A landscape with many peaks, sampled at points; each row gives a point and its height.
A climber steps from a point to whichever of its 2 nearest points has the largest rise for the distance, and stops where none of them is higher. Distance is the straight distance between rows; heights are no part of it.
<1071> (h 682): [170, 143, 101, 145, 128, 98, 70, 139, 151, 109, 76, 130, 125, 111, 103, 90, 122, 115, 165, 116, 143, 82, 159, 180, 114, 115, 100, 145, 95, 141, 115, 111, 118, 153, 109, 132, 85, 141, 108, 133, 131, 141]
<766> (h 726): [147, 140, 145, 128, 135, 107, 149, 131, 140, 156, 132, 140, 159, 91, 108, 146, 149, 121, 109, 95, 116, 138, 96, 134, 145, 155, 142, 75, 142, 133, 148, 119, 113, 103, 165, 132, 172, 152, 114, 158, 150, 93]
<1054> (h 332): [141, 108, 109, 134, 132, 125, 147, 138, 127, 107, 102, 150, 112, 155, 123, 105, 112, 118, 131, 120, 147, 91, 87, 127, 97, 115, 122, 169, 80, 155, 122, 133, 125, 112, 114, 125, 116, 110, 152, 82, 141, 178]
<436> (h 558): [165, 162, 105, 171, 152, 123, 136, 102, 107, 90, 103, 122, 114, 121, 95, 120, 117, 149, 159, 77, 107, 82, 138, 188, 115, 113, 97, 158, 144, 141, 106, 133, 119, 149, 126, 141, 123, 167, 81, 127, 118, 118]
<762> (h 477): [134, 162, 117, 150, 137, 150, 142, 131, 92, 137, 96, 145, 93, 127, 141, 105, 81, 95, 115, 131, 96, 102, 101, 129, 142, 97, 131, 155, 108, 95, 119, 134, 141, 151, 133, 148, 87, 136, 98, 96, 106, 143]
<40> (h 712): [117, 137, 151, 121, 107, 138, 144, 97, 113, 127, 112, 125, 142, 99, 104, 98, 130, 132, 123, 117, 112, 139, 136, 126, 142, 137, 163, 121, 157, 156, 126, 166, 104, 124, 132, 125, 146, 154, 155, 122, 156, 90]
<191> (h 377): [159, 94, 139, 162, 129, 110, 119, 170, 153, 157, 102, 137, 172, 150, 148, 100, 148, 131, 136, 160, 133, 98, 114, 110, 89, 140, 91, 117, 166, 126, 110, 138, 90, 107, 115, 150, 99, 168, 148, 162, 115, 89]
<1008> (h 140): [86, 153, 111, 94, 69, 118, 178, 124, 105, 121, 128, 121, 123, 127, 139, 131, 123, 106, 114, 129, 85, 118, 125, 167, 146, 121, 148, 172, 119, 124, 111, 123, 146, 135, 137, 136, 155, 91, 117, 135, 145, 117]
<183> (h 450): [158, 114, 74, 125, 160, 127, 145, 109, 173, 115, 92, 146, 93, 160, 138, 98, 150, 183, 156, 105, 120, 121, 121, 151, 147, 131, 90, 129, 139, 109, 133, 134, 155, 186, 137, 157, 114, 159, 126, 137, 112, 106]
<726> (h 241): [104, 146, 110, 70, 83, 143, 132, 96, 129, 115, 78, 153, 89, 135, 148, 96, 164, 151, 106, 131, 127, 131, 137, 110, 159, 110, 127, 124, 118, 124, 130, 135, 158, 167, 108, 129, 138, 93, 160, 127, 145, 126]
<1073> (h 172): [127, 118, 116, 130, 130, 104, 150, 108, 130, 87, 131, 156, 92, 145, 169, 164, 154, 148, 111, 119, 109, 125, 86, 109, 143, 123, 138, 98, 152, 92, 122, 125, 136, 159, 132, 119, 126, 126, 121, 117, 107, 115]
<31> (h 705): [96, 96, 130, 127, 85, 147, 99, 148, 117, 183, 134, 118, 170, 139, 122, 153, 137, 137, 129, 170, 171, 139, 158, 79, 124, 93, 122, 129, 129, 95, 119, 130, 130, 110, 111, 126, 124, 112, 151, 133, 149, 156]
<760> (h 292): [105, 137, 147, 127, 122, 134, 97, 100, 81, 142, 138, 104, 117, 134, 143, 149, 146, 148, 138, 134, 117, 143, 155, 84, 111, 153, 150, 120, 157, 121, 115, 156, 116, 140, 106, 84, 100, 129, 134, 134, 143, 158]
<241> (h 500): [156, 121, 104, 152, 154, 138, 123, 101, 130, 128, 83, 127, 123, 146, 121, 95, 137, 163, 161, 98, 118, 95, 145, 175, 108, 103, 83, 163, 153, 106, 115, 144, 157, 166, 117, 163, 121, 169, 103, 145, 107, 124]
<310> (h 637): [120, 149, 144, 87, 98, 107, 160, 119, 134, 109, 102, 116, 115, 116, 120, 125, 140, 131, 102, 123, 110, 166, 125, 134, 143, 173, 191, 91, 133, 169, 144, 154, 119, 139, 127, 123, 163, 152, 132, 135, 151, 84]
<767> (h 408): [126, 163, 107, 165, 135, 153, 120, 161, 110, 116, 113, 132, 105, 127, 135, 130, 80, 92, 107, 114, 133, 94, 90, 120, 145, 91, 129, 133, 91, 112, 120, 97, 117, 86, 148, 140, 96, 134, 86, 122, 125, 129]
<1042> (h 568): [155, 148, 110, 180, 159, 86, 151, 149, 116, 104, 129, 115, 119, 123, 138, 123, 100, 123, 111, 145, 149, 93, 95, 164, 110, 116, 90, 140, 104, 142, 133, 125, 112, 145, 137, 128, 96, 118, 66, 140, 108, 148]
<394> (h 248): [109, 125, 155, 103, 128, 163, 112, 112, 78, 161, 176, 109, 138, 146, 162, 120, 141, 151, 138, 154, 129, 166, 163, 93, 99, 131, 119, 156, 139, 117, 120, 154, 141, 119, 99, 73, 115, 115, 139, 132, 122, 171]
<916> (h 143): [122, 121, 136, 117, 120, 125, 181, 107, 125, 125, 140, 138, 120, 132, 172, 123, 139, 139, 108, 110, 87, 128, 86, 138, 146, 109, 133, 121, 159, 92, 134, 137, 150, 127, 153, 138, 127, 141, 127, 144, 112, 92]
<345> (h 225): [126, 137, 158, 110, 124, 112, 130, 128, 121, 86, 124, 139, 126, 107, 103, 177, 117, 138, 120, 134, 128, 175, 136, 133, 145, 114, 163, 102, 116, 135, 117, 90, 137, 165, 106, 117, 185, 148, 115, 76, 129, 115]
<705> (h 547): [98, 129, 153, 125, 135, 117, 140, 138, 105, 155, 155, 97, 146, 133, 116, 140, 117, 112, 132, 153, 133, 137, 142, 95, 93, 132, 148, 147, 139, 161, 102, 152, 110, 60, 96, 153, 128, 139, 129, 117, 134, 150]
<844> (h 260): [135, 186, 148, 117, 140, 117, 114, 128, 98, 92, 137, 142, 108, 93, 118, 171, 107, 110, 133, 122, 120, 159, 153, 140, 171, 142, 148, 110, 124, 135, 111, 93, 117, 137, 116, 123, 147, 139, 85, 92, 110, 123]
<1062> (h 163): [121, 132, 131, 81, 62, 110, 159, 155, 125, 119, 113, 134, 158, 113, 139, 116, 140, 98, 126, 124, 106, 133, 152, 156, 153, 124, 108, 146, 116, 134, 123, 98, 147, 109, 112, 142, 162, 102, 109, 158, 136, 103]
<530> (h 459): [164, 97, 166, 120, 121, 104, 157, 166, 136, 145, 127, 144, 173, 147, 137, 116, 155, 144, 115, 137, 68, 144, 136, 113, 76, 185, 109, 114, 163, 163, 114, 136, 117, 119, 112, 150, 169, 147, 164, 151, 142, 107]
<1149> (h 458): [107, 132, 163, 114, 122, 168, 41, 107, 144, 103, 140, 80, 116, 140, 113, 125, 116, 130, 132, 130, 145, 148, 142, 125, 132, 174, 164, 101, 98, 175, 136, 123, 134, 116, 142, 106, 115, 144, 153, 136, 163, 101]
<456> (h 556): [118, 129, 153, 126, 150, 149, 88, 111, 132, 161, 128, 114, 143, 117, 116, 138, 111, 125, 126, 127, 135, 149, 139, 102, 132, 101, 160, 115, 118, 93, 158, 104, 172, 168, 126, 114, 128, 113, 153, 122, 134, 132]
<289> (h 170): [146, 91, 156, 142, 142, 144, 122, 138, 128, 112, 157, 130, 150, 157, 198, 120, 121, 138, 151, 128, 133, 143, 115, 114, 115, 122, 80, 124, 152, 95, 142, 134, 127, 138, 118, 87, 95, 99, 130, 151, 88, 135]
<933> (h 204): [123, 103, 162, 103, 120, 166, 103, 118, 115, 150, 166, 122, 152, 168, 191, 123, 136, 141, 146, 128, 133, 144, 121, 113, 103, 132, 97, 150, 125, 124, 142, 121, 164, 108, 119, 100, 100, 96, 148, 164, 105, 143]
<116> (h 721): [121, 120, 156, 127, 123, 154, 87, 138, 108, 115, 166, 138, 157, 99, 111, 150, 136, 134, 149, 136, 198, 159, 158, 140, 139, 101, 104, 120, 102, 107, 130, 114, 102, 126, 129, 74, 114, 98, 110, 122, 129, 155]
<7> (h 368): [122, 78, 150, 128, 143, 133, 138, 166, 124, 145, 166, 129, 178, 121, 127, 111, 132, 109, 120, 176, 128, 178, 154, 117, 130, 132, 144, 132, 116, 130, 162, 151, 149, 108, 137, 110, 141, 121, 151, 137, 100, 112]
<494> (h 357): [115, 80, 147, 132, 100, 137, 88, 164, 113, 130, 116, 90, 139, 143, 129, 148, 127, 130, 114, 129, 120, 135, 122, 95, 66, 138, 138, 108, 124, 160, 109, 111, 115, 97, 91, 103, 140, 150, 180, 111, 148, 131]
<830> (h 667): [150, 154, 85, 132, 144, 113, 126, 113, 145, 87, 106, 149, 87, 118, 125, 104, 126, 132, 145, 97, 143, 108, 109, 166, 157, 147, 125, 126, 83, 150, 145, 117, 115, 166, 153, 97, 103, 119, 118, 112, 118, 138]
<479> (h 493): [144, 140, 125, 172, 135, 141, 115, 114, 127, 167, 137, 103, 141, 109, 135, 149, 93, 145, 134, 130, 139, 127, 142, 99, 125, 116, 123, 128, 156, 75, 155, 113, 133, 175, 140, 88, 117, 92, 126, 139, 150, 170]
<61> (h 218): [155, 177, 123, 125, 152, 138, 70, 139, 113, 125, 107, 173, 120, 81, 95, 142, 106, 92, 142, 137, 141, 128, 145, 127, 164, 121, 135, 106, 79, 131, 107, 84, 122, 127, 117, 101, 126, 136, 92, 94, 111, 147]
<480> (h 476): [129, 129, 124, 124, 130, 125, 145, 153, 105, 169, 139, 119, 154, 141, 125, 90, 131, 105, 162, 143, 101, 144, 181, 106, 112, 153, 133, 155, 159, 149, 101, 160, 120, 89, 95, 157, 115, 158, 134, 143, 102, 112]
<765> (h 475): [109, 136, 148, 113, 92, 179, 101, 102, 101, 109, 98, 110, 98, 166, 149, 128, 129, 126, 122, 116, 105, 93, 95, 119, 115, 139, 157, 156, 109, 146, 108, 136, 114, 108, 118, 127, 90, 127, 151, 107, 120, 142]
<115> (h 333): [97, 135, 140, 135, 135, 104, 119, 105, 121, 132, 144, 87, 117, 131, 112, 160, 154, 127, 138, 179, 128, 131, 163, 119, 122, 172, 180, 115, 165, 137, 118, 177, 136, 169, 127, 111, 126, 106, 138, 127, 130, 141]
<833> (h 555): [131, 98, 127, 118, 98, 141, 132, 132, 142, 149, 86, 129, 131, 172, 150, 126, 154, 116, 132, 116, 81, 108, 83, 109, 86, 147, 144, 149, 121, 129, 96, 129, 153, 105, 122, 172, 98, 171, 149, 133, 116, 121]
<507> (h 569): [135, 101, 175, 136, 99, 132, 72, 136, 124, 124, 132, 132, 167, 101, 90, 156, 155, 140, 131, 109, 162, 156, 128, 120, 129, 132, 142, 63, 100, 129, 122, 105, 87, 126, 137, 70, 143, 144, 123, 135, 155, 115]
<136> (h 188): [128, 130, 121, 97, 78, 102, 172, 145, 112, 93, 106, 151, 130, 119, 131, 123, 127, 121, 104, 132, 148, 129, 119, 133, 160, 104, 99, 119, 117, 124, 120, 102, 100, 131, 105, 133, 154, 107, 115, 118, 144, 128]
<185> (h 108): [136, 101, 100, 167, 188, 145, 139, 130, 129, 133, 167, 150, 126, 134, 132, 147, 115, 134, 145, 93, 111, 139, 81, 114, 124, 115, 131, 143, 120, 94, 130, 148, 137, 86, 165, 95, 120, 131, 114, 119, 91, 121]
<1033> (h 624): [95, 132, 151, 112, 116, 142, 162, 121, 96, 150, 152, 98, 132, 121, 124, 128, 103, 132, 98, 130, 105, 164, 138, 103, 112, 133, 151, 125, 151, 148, 125, 159, 128, 82, 117, 137, 163, 157, 150, 114, 155, 110]
<863> (h 137): [127, 99, 127, 144, 146, 155, 128, 129, 107, 111, 179, 133, 129, 148, 154, 142, 95, 153, 149, 106, 126, 162, 126, 111, 126, 121, 102, 137, 137, 95, 130, 136, 118, 106, 129, 89, 115, 109, 137, 109, 104, 114]
<1100> (h 621): [130, 120, 133, 127, 136, 163, 107, 108, 140, 159, 93, 134, 116, 163, 139, 98, 126, 129, 143, 116, 128, 106, 111, 112, 117, 96, 128, 150, 139, 96, 111, 141, 160, 121, 122, 169, 92, 162, 154, 125, 105, 115]
<951> (h 379): [106, 148, 69, 141, 141, 104, 160, 110, 129, 155, 159, 114, 102, 132, 140, 138, 148, 134, 140, 142, 109, 115, 169, 161, 119, 158, 109, 169, 157, 112, 133, 177, 141, 157, 143, 135, 117, 98, 94, 170, 104, 160]
<940> (h 404): [114, 124, 121, 155, 104, 109, 172, 121, 119, 116, 139, 84, 123, 144, 117, 115, 93, 121, 135, 127, 100, 104, 145, 150, 105, 165, 130, 167, 135, 167, 127, 146, 108, 146, 141, 118, 115, 97, 154, 102, 163, 154]
<1141> (h 278): [138, 72, 126, 105, 129, 116, 158, 182, 105, 139, 144, 125, 140, 116, 144, 125, 133, 104, 85, 136, 101, 154, 91, 114, 90, 111, 129, 124, 101, 162, 117, 109, 138, 63, 101, 129, 170, 134, 148, 109, 119, 140]
<492> (h 528): [151, 144, 124, 96, 98, 79, 142, 114, 151, 88, 89, 151, 139, 102, 135, 104, 172, 116, 133, 94, 132, 94, 128, 198, 150, 128, 96, 115, 122, 130, 132, 122, 116, 154, 126, 139, 151, 118, 103, 178, 115, 122]
<960> (h 581): [157, 165, 120, 108, 112, 77, 143, 157, 149, 110, 100, 152, 148, 84, 116, 102, 143, 86, 132, 121, 129, 126, 136, 181, 177, 142, 132, 108, 112, 146, 132, 105, 98, 139, 126, 136, 135, 147, 92, 162, 116, 86]
<398> (h 698): [115, 119, 149, 114, 144, 141, 89, 109, 134, 164, 105, 140, 109, 147, 150, 101, 160, 116, 110, 161, 137, 118, 101, 92, 112, 102, 175, 124, 151, 110, 127, 159, 153, 107, 110, 168, 87, 150, 153, 139, 100, 130]
<928> (h 628): [107, 103, 130, 126, 101, 150, 103, 152, 105, 155, 115, 129, 137, 127, 128, 138, 116, 128, 102, 166, 140, 153, 151, 73, 133, 66, 141, 114, 108, 79, 132, 113, 159, 158, 100, 106, 139, 107, 156, 91, 143, 150]
<167> (h 27): [162, 171, 123, 135, 173, 130, 170, 125, 146, 121, 135, 121, 124, 109, 104, 95, 99, 151, 113, 119, 167, 115, 134, 153, 113, 121, 99, 154, 129, 162, 172, 140, 101, 127, 127, 167, 150, 152, 115, 122, 127, 144]
<615> (h 301): [151, 123, 97, 117, 128, 132, 185, 113, 134, 161, 141, 141, 130, 136, 144, 110, 155, 149, 143, 86, 75, 132, 141, 150, 133, 179, 117, 145, 121, 127, 161, 145, 153, 149, 159, 113, 152, 118, 130, 147, 123, 139]
<152> (h 67): [138, 128, 101, 177, 193, 133, 127, 126, 162, 127, 159, 110, 134, 141, 95, 147, 119, 142, 158, 120, 160, 100, 126, 160, 109, 131, 113, 163, 135, 145, 134, 147, 131, 115, 158, 135, 130, 125, 109, 146, 129, 132]
<687> (h 403): [112, 98, 154, 120, 126, 151, 66, 141, 115, 115, 130, 94, 116, 128, 111, 102, 112, 126, 112, 140, 136, 159, 139, 103, 102, 137, 182, 103, 92, 170, 137, 140, 135, 100, 103, 96, 135, 161, 181, 101, 149, 129]
<151> (h 415): [131, 83, 135, 144, 91, 115, 138, 169, 144, 173, 124, 121, 183, 166, 130, 124, 154, 126, 150, 149, 100, 112, 140, 100, 77, 181, 112, 131, 164, 156, 112, 143, 103, 97, 124, 141, 114, 130, 171, 156, 133, 114]
<482> (h 716): [102, 157, 126, 108, 105, 138, 130, 88, 96, 162, 164, 125, 119, 116, 145, 168, 151, 148, 107, 90, 119, 137, 112, 109, 152, 139, 137, 93, 141, 104, 132, 130, 145, 104, 155, 115, 140, 121, 105, 171, 154, 137]
<613> (h 486): [160, 138, 154, 133, 141, 98, 159, 116, 122, 99, 150, 117, 131, 129, 159, 105, 119, 129, 119, 116, 147, 92, 116, 182, 107, 141, 92, 147, 119, 154, 149, 116, 110, 169, 133, 104, 108, 98, 108, 143, 110, 161]
<701> (h 442): [134, 120, 119, 168, 105, 117, 139, 116, 130, 131, 120, 96, 134, 126, 111, 122, 83, 146, 140, 111, 122, 101, 138, 130, 111, 115, 123, 151, 127, 123, 148, 118, 109, 190, 139, 103, 107, 93, 156, 98, 167, 159]
<70> (h 734): [140, 130, 95, 122, 151, 119, 121, 162, 168, 109, 108, 149, 113, 138, 112, 126, 111, 121, 157, 157, 177, 116, 148, 120, 134, 130, 90, 132, 95, 142, 113, 89, 137, 158, 100, 132, 126, 108, 121, 94, 124, 169]
<837> (h 185): [152, 133, 114, 133, 181, 134, 156, 148, 140, 142, 158, 162, 129, 114, 107, 150, 109, 149, 148, 140, 161, 164, 143, 119, 135, 95, 92, 147, 138, 118, 125, 127, 136, 102, 126, 151, 168, 154, 97, 91, 102, 131]
<457> (h 600): [104, 137, 97, 96, 142, 160, 71, 130, 168, 131, 131, 126, 73, 156, 129, 168, 150, 124, 116, 184, 144, 152, 181, 84, 157, 144, 128, 104, 137, 129, 121, 102, 151, 143, 120, 159, 126, 111, 126, 119, 144, 144]
<604> (h 416): [97, 142, 158, 130, 117, 132, 91, 116, 128, 108, 127, 95, 114, 149, 133, 146, 126, 92, 115, 143, 133, 103, 124, 134, 129, 146, 165, 136, 126, 142, 113, 126, 120, 114, 133, 149, 102, 106, 124, 134, 126, 129]
<1070> (h 793): [93, 106, 155, 117, 136, 138, 98, 114, 133, 186, 150, 113, 144, 138, 140, 145, 162, 127, 127, 177, 139, 126, 126, 93, 98, 90, 152, 136, 151, 105, 127, 154, 172, 106, 118, 146, 111, 119, 166, 141, 127, 156]
<949> (h 213): [116, 124, 137, 90, 88, 114, 160, 109, 133, 111, 102, 148, 134, 118, 123, 112, 157, 166, 99, 141, 148, 138, 124, 118, 151, 98, 101, 115, 117, 116, 147, 124, 120, 170, 114, 115, 163, 100, 156, 117, 152, 137]
<397> (h 487): [141, 149, 143, 90, 95, 119, 112, 93, 149, 96, 75, 125, 125, 118, 122, 113, 140, 130, 144, 81, 117, 105, 145, 185, 126, 133, 121, 128, 135, 143, 129, 111, 137, 179, 105, 151, 142, 113, 131, 148, 147, 113]
<832> (h 123): [137, 151, 157, 143, 178, 140, 95, 113, 141, 110, 123, 125, 99, 149, 154, 146, 106, 154, 121, 148, 167, 110, 126, 116, 122, 74, 94, 132, 155, 83, 119, 86, 141, 164, 95, 163, 123, 139, 121, 111, 107, 140]
<1020> (h 627): [97, 137, 162, 98, 100, 153, 85, 80, 129, 134, 129, 119, 120, 134, 116, 175, 161, 163, 95, 107, 113, 150, 107, 105, 135, 109, 157, 70, 142, 106, 127, 119, 164, 131, 143, 112, 163, 130, 130, 151, 170, 115]
<1037> (h 303): [135, 164, 147, 127, 124, 126, 97, 153, 114, 114, 126, 121, 128, 107, 133, 156, 108, 83, 133, 123, 111, 134, 151, 123, 161, 133, 131, 104, 136, 118, 101, 70, 102, 112, 117, 142, 130, 150, 81, 131, 131, 91]
<1064> (h 326): [145, 114, 108, 148, 144, 147, 153, 165, 129, 182, 150, 129, 155, 93, 111, 92, 107, 110, 109, 147, 133, 173, 151, 93, 146, 143, 147, 126, 127, 130, 183, 147, 124, 110, 154, 127, 126, 144, 135, 135, 124, 120]
<28> (h 118): [80, 141, 103, 115, 113, 129, 184, 110, 96, 132, 168, 128, 126, 141, 141, 124, 120, 117, 136, 133, 84, 117, 117, 173, 143, 126, 146, 185, 146, 107, 89, 158, 133, 108, 152, 129, 122, 99, 128, 128, 118, 101]
<740> (h 751): [130, 160, 77, 127, 161, 130, 135, 106, 139, 119, 94, 179, 77, 119, 118, 116, 141, 146, 130, 139, 157, 103, 88, 137, 154, 125, 125, 116, 105, 132, 124, 150, 119, 144, 127, 110, 107, 121, 110, 107, 112, 151]
<439> (h 212): [130, 98, 108, 120, 164, 140, 137, 140, 139, 120, 138, 177, 128, 113, 99, 149, 113, 137, 141, 135, 165, 161, 121, 114, 130, 91, 122, 116, 108, 113, 120, 117, 137, 114, 118, 123, 168, 146, 136, 49, 118, 150]
<85> (h 593): [124, 123, 98, 147, 135, 116, 119, 127, 140, 59, 135, 133, 92, 142, 137, 119, 110, 121, 148, 110, 127, 120, 88, 145, 139, 165, 147, 137, 90, 154, 126, 138, 101, 120, 159, 102, 83, 120, 134, 97, 116, 107]
<287> (h 546): [114, 140, 111, 131, 103, 162, 131, 117, 101, 133, 98, 135, 104, 134, 143, 90, 106, 123, 131, 129, 125, 109, 133, 105, 144, 109, 134, 160, 136, 112, 119, 146, 118, 138, 106, 135, 95, 136, 148, 99, 133, 136]
<278> (h 447): [136, 116, 126, 117, 129, 121, 138, 116, 185, 113, 108, 121, 125, 158, 139, 109, 131, 138, 146, 97, 113, 115, 110, 155, 142, 141, 118, 118, 129, 125, 124, 99, 158, 168, 142, 172, 138, 131, 136, 144, 141, 98]
<581> (h 417): [117, 81, 146, 112, 126, 136, 183, 142, 149, 123, 178, 146, 167, 118, 146, 103, 144, 143, 108, 160, 114, 158, 120, 135, 134, 127, 107, 132, 139, 124, 165, 157, 134, 113, 172, 147, 165, 109, 162, 154, 108, 91]
<784> (h 507): [164, 106, 125, 118, 120, 105, 172, 147, 160, 165, 103, 128, 141, 164, 134, 97, 161, 133, 118, 111, 78, 115, 109, 123, 92, 161, 115, 141, 138, 142, 114, 130, 139, 109, 120, 182, 137, 165, 127, 147, 139, 117]
<763> (h 422): [130, 136, 119, 136, 117, 86, 178, 127, 135, 139, 157, 95, 120, 128, 139, 132, 130, 111, 121, 136, 126, 100, 153, 178, 113, 165, 105, 144, 158, 144, 142, 136, 127, 167, 141, 146, 121, 88, 98, 171, 127, 145]
<311> (h 559): [103, 147, 144, 91, 106, 151, 80, 95, 136, 117, 122, 107, 83, 146, 120, 181, 157, 157, 113, 143, 122, 161, 164, 98, 151, 148, 151, 85, 127, 127, 123, 114, 153, 154, 119, 114, 159, 115, 118, 126, 160, 136]
<852> (h 86): [125, 131, 81, 164, 178, 151, 132, 135, 150, 148, 156, 143, 132, 126, 105, 156, 127, 136, 152, 107, 159, 123, 107, 129, 145, 95, 108, 143, 111, 96, 140, 146, 159, 79, 178, 132, 145, 117, 98, 154, 113, 134]
<250> (h 846): [135, 121, 118, 135, 121, 133, 89, 163, 128, 88, 124, 145, 133, 130, 134, 125, 122, 112, 149, 140, 187, 117, 136, 131, 151, 98, 74, 132, 105, 112, 112, 100, 105, 122, 109, 112, 97, 112, 108, 124, 110, 147]
<937> (h 271): [128, 120, 105, 86, 98, 121, 159, 97, 135, 137, 113, 135, 105, 147, 146, 119, 176, 149, 133, 126, 93, 145, 138, 128, 142, 160, 139, 132, 130, 137, 138, 149, 170, 166, 127, 111, 140, 112, 131, 150, 137, 135]
<312> (h 353): [116, 134, 141, 159, 102, 125, 118, 155, 113, 99, 139, 116, 143, 114, 127, 148, 75, 88, 110, 105, 125, 114, 106, 125, 155, 104, 134, 110, 121, 104, 127, 76, 98, 98, 157, 140, 121, 125, 115, 118, 137, 95]
<606> (h 184): [121, 167, 152, 133, 149, 136, 49, 104, 123, 139, 102, 145, 128, 83, 83, 137, 134, 96, 120, 137, 139, 115, 122, 112, 165, 97, 181, 102, 90, 109, 134, 108, 114, 118, 132, 121, 110, 128, 112, 126, 124, 125]
<552> (h 638): [108, 107, 186, 149, 121, 116, 88, 131, 99, 126, 161, 113, 177, 91, 91, 169, 137, 111, 131, 153, 173, 137, 133, 136, 125, 103, 149, 97, 102, 119, 130, 131, 104, 132, 143, 78, 134, 113, 123, 125, 126, 145]
<582> (h 665): [120, 128, 88, 121, 121, 118, 78, 145, 164, 115, 116, 123, 114, 150, 100, 172, 126, 119, 161, 152, 154, 129, 195, 108, 136, 156, 130, 121, 121, 139, 111, 102, 137, 159, 107, 131, 135, 94, 133, 109, 157, 168]
<838> (h 116): [98, 136, 116, 126, 113, 149, 165, 107, 124, 128, 153, 111, 94, 151, 154, 133, 109, 120, 120, 104, 90, 120, 106, 145, 140, 145, 143, 142, 162, 111, 112, 134, 157, 95, 162, 176, 118, 137, 123, 141, 135, 82]
<718> (h 418): [152, 149, 141, 155, 110, 131, 125, 154, 99, 188, 120, 111, 157, 102, 109, 75, 130, 101, 152, 144, 114, 124, 185, 114, 110, 149, 127, 150, 157, 145, 124, 171, 94, 122, 131, 121, 95, 141, 137, 152, 123, 141]
<351> (h 652): [155, 156, 133, 99, 128, 113, 148, 125, 149, 138, 109, 133, 138, 87, 121, 110, 133, 122, 109, 103, 120, 155, 119, 147, 162, 162, 155, 97, 103, 159, 170, 103, 128, 138, 133, 125, 154, 163, 113, 145, 141, 95]
<192> (h 154): [165, 134, 125, 136, 171, 131, 135, 119, 148, 121, 146, 139, 120, 145, 137, 151, 126, 172, 146, 118, 164, 139, 144, 122, 129, 93, 70, 126, 159, 107, 131, 93, 149, 137, 108, 144, 152, 146, 106, 125, 121, 143]
<931> (h 364): [116, 96, 108, 133, 96, 129, 176, 141, 122, 107, 128, 116, 125, 166, 140, 115, 98, 121, 133, 93, 97, 102, 99, 130, 94, 137, 113, 179, 111, 159, 114, 124, 117, 95, 120, 144, 130, 114, 160, 97, 143, 134]
<113> (h 524): [119, 93, 112, 156, 140, 132, 144, 129, 130, 99, 142, 129, 128, 108, 129, 101, 103, 119, 120, 116, 131, 128, 89, 142, 128, 115, 152, 137, 128, 142, 163, 159, 97, 118, 173, 109, 114, 128, 172, 94, 115, 100]
<1144> (h 316): [129, 109, 135, 112, 100, 98, 136, 164, 105, 128, 121, 129, 135, 133, 144, 141, 123, 116, 88, 116, 109, 140, 100, 101, 94, 149, 132, 98, 114, 153, 110, 109, 100, 77, 99, 119, 134, 138, 120, 133, 138, 125]
<964> (h 827): [129, 145, 147, 136, 142, 127, 163, 115, 93, 170, 168, 144, 152, 91, 125, 172, 150, 141, 94, 94, 100, 151, 108, 103, 129, 150, 123, 80, 146, 100, 146, 138, 108, 93, 158, 108, 167, 136, 100, 164, 146, 139]
<750> (h 469): [105, 77, 133, 139, 136, 129, 155, 124, 163, 101, 146, 135, 149, 148, 150, 82, 117, 127, 141, 134, 124, 120, 98, 155, 137, 136, 124, 144, 158, 126, 152, 159, 124, 131, 170, 147, 118, 123, 179, 150, 108, 70]
<573> (h 155): [129, 161, 157, 136, 155, 144, 65, 120, 135, 122, 96, 125, 114, 118, 106, 137, 108, 117, 112, 137, 158, 111, 133, 105, 143, 81, 139, 101, 133, 88, 128, 82, 102, 145, 111, 164, 102, 147, 122, 116, 130, 111]
<1013> (h 197): [115, 117, 142, 116, 113, 105, 136, 99, 120, 89, 111, 139, 109, 129, 128, 195, 148, 159, 107, 121, 109, 124, 99, 125, 127, 97, 151, 111, 142, 98, 105, 109, 139, 160, 116, 116, 168, 113, 139, 84, 146, 135]
<619> (h 243): [128, 90, 105, 109, 156, 122, 131, 171, 120, 118, 156, 148, 116, 106, 129, 141, 114, 107, 95, 152, 145, 169, 106, 125, 119, 111, 145, 109, 92, 149, 121, 101, 153, 77, 110, 130, 171, 139, 132, 66, 109, 114]
<383> (h 512): [117, 104, 155, 142, 113, 145, 54, 117, 143, 133, 125, 116, 153, 122, 118, 128, 143, 127, 140, 120, 144, 131, 118, 110, 136, 147, 155, 76, 127, 144, 142, 130, 126, 114, 151, 99, 112, 133, 158, 165, 152, 100]
<450> (h 49): [130, 137, 123, 159, 180, 130, 152, 124, 158, 121, 179, 96, 132, 121, 112, 138, 92, 152, 127, 132, 176, 135, 138, 141, 105, 153, 106, 147, 147, 162, 167, 148, 100, 117, 155, 149, 136, 131, 139, 115, 139, 145]
<737> (h 375): [164, 119, 156, 153, 137, 125, 102, 150, 143, 150, 104, 123, 174, 121, 100, 83, 129, 115, 161, 142, 141, 108, 150, 119, 117, 124, 113, 146, 155, 146, 127, 135, 93, 120, 120, 134, 105, 155, 151, 146, 130, 133]
<89> (h 373): [94, 155, 126, 128, 130, 97, 132, 134, 124, 123, 143, 101, 106, 120, 108, 146, 120, 98, 103, 190, 159, 128, 146, 131, 142, 152, 174, 126, 132, 156, 132, 161, 110, 123, 130, 149, 106, 99, 113, 129, 135, 142]
<947> (h 661): [145, 146, 105, 140, 168, 105, 151, 130, 130, 125, 124, 169, 104, 136, 129, 116, 146, 114, 117, 133, 139, 102, 72, 157, 129, 129, 125, 133, 97, 140, 113, 150, 124, 106, 128, 129, 112, 136, 78, 137, 93, 137]
<304> (h 623): [168, 158, 124, 148, 126, 104, 124, 128, 129, 132, 74, 139, 141, 101, 78, 105, 117, 123, 154, 91, 127, 77, 149, 159, 121, 87, 105, 155, 124, 130, 109, 108, 111, 159, 100, 133, 127, 128, 114, 120, 123, 140]
<808> (h 339): [135, 146, 45, 123, 152, 117, 178, 118, 144, 156, 147, 153, 108, 117, 147, 129, 155, 146, 132, 111, 94, 137, 168, 157, 134, 151, 90, 151, 141, 114, 163, 151, 166, 147, 156, 140, 147, 134, 89, 168, 95, 141]

For each start below, name the point where the climber stops.
<28> -> <740>
<167> -> <1070>
<1013> -> <1070>
<278> -> <964>
<615> -> <740>
<192> -> <250>
<573> -> <1070>
<931> -> <1070>
<687> -> <250>
<7> -> <740>

Call two points neighbours if one is among the 2 nearest of the other. Go from one point of each pair to the other, from neighbour to neighbour, staying as high as possible. Name the lowest point that can't be avoided.
<40>, <250> -> <311>
<40>, <1070> -> <737>
<964>, <40> -> <310>
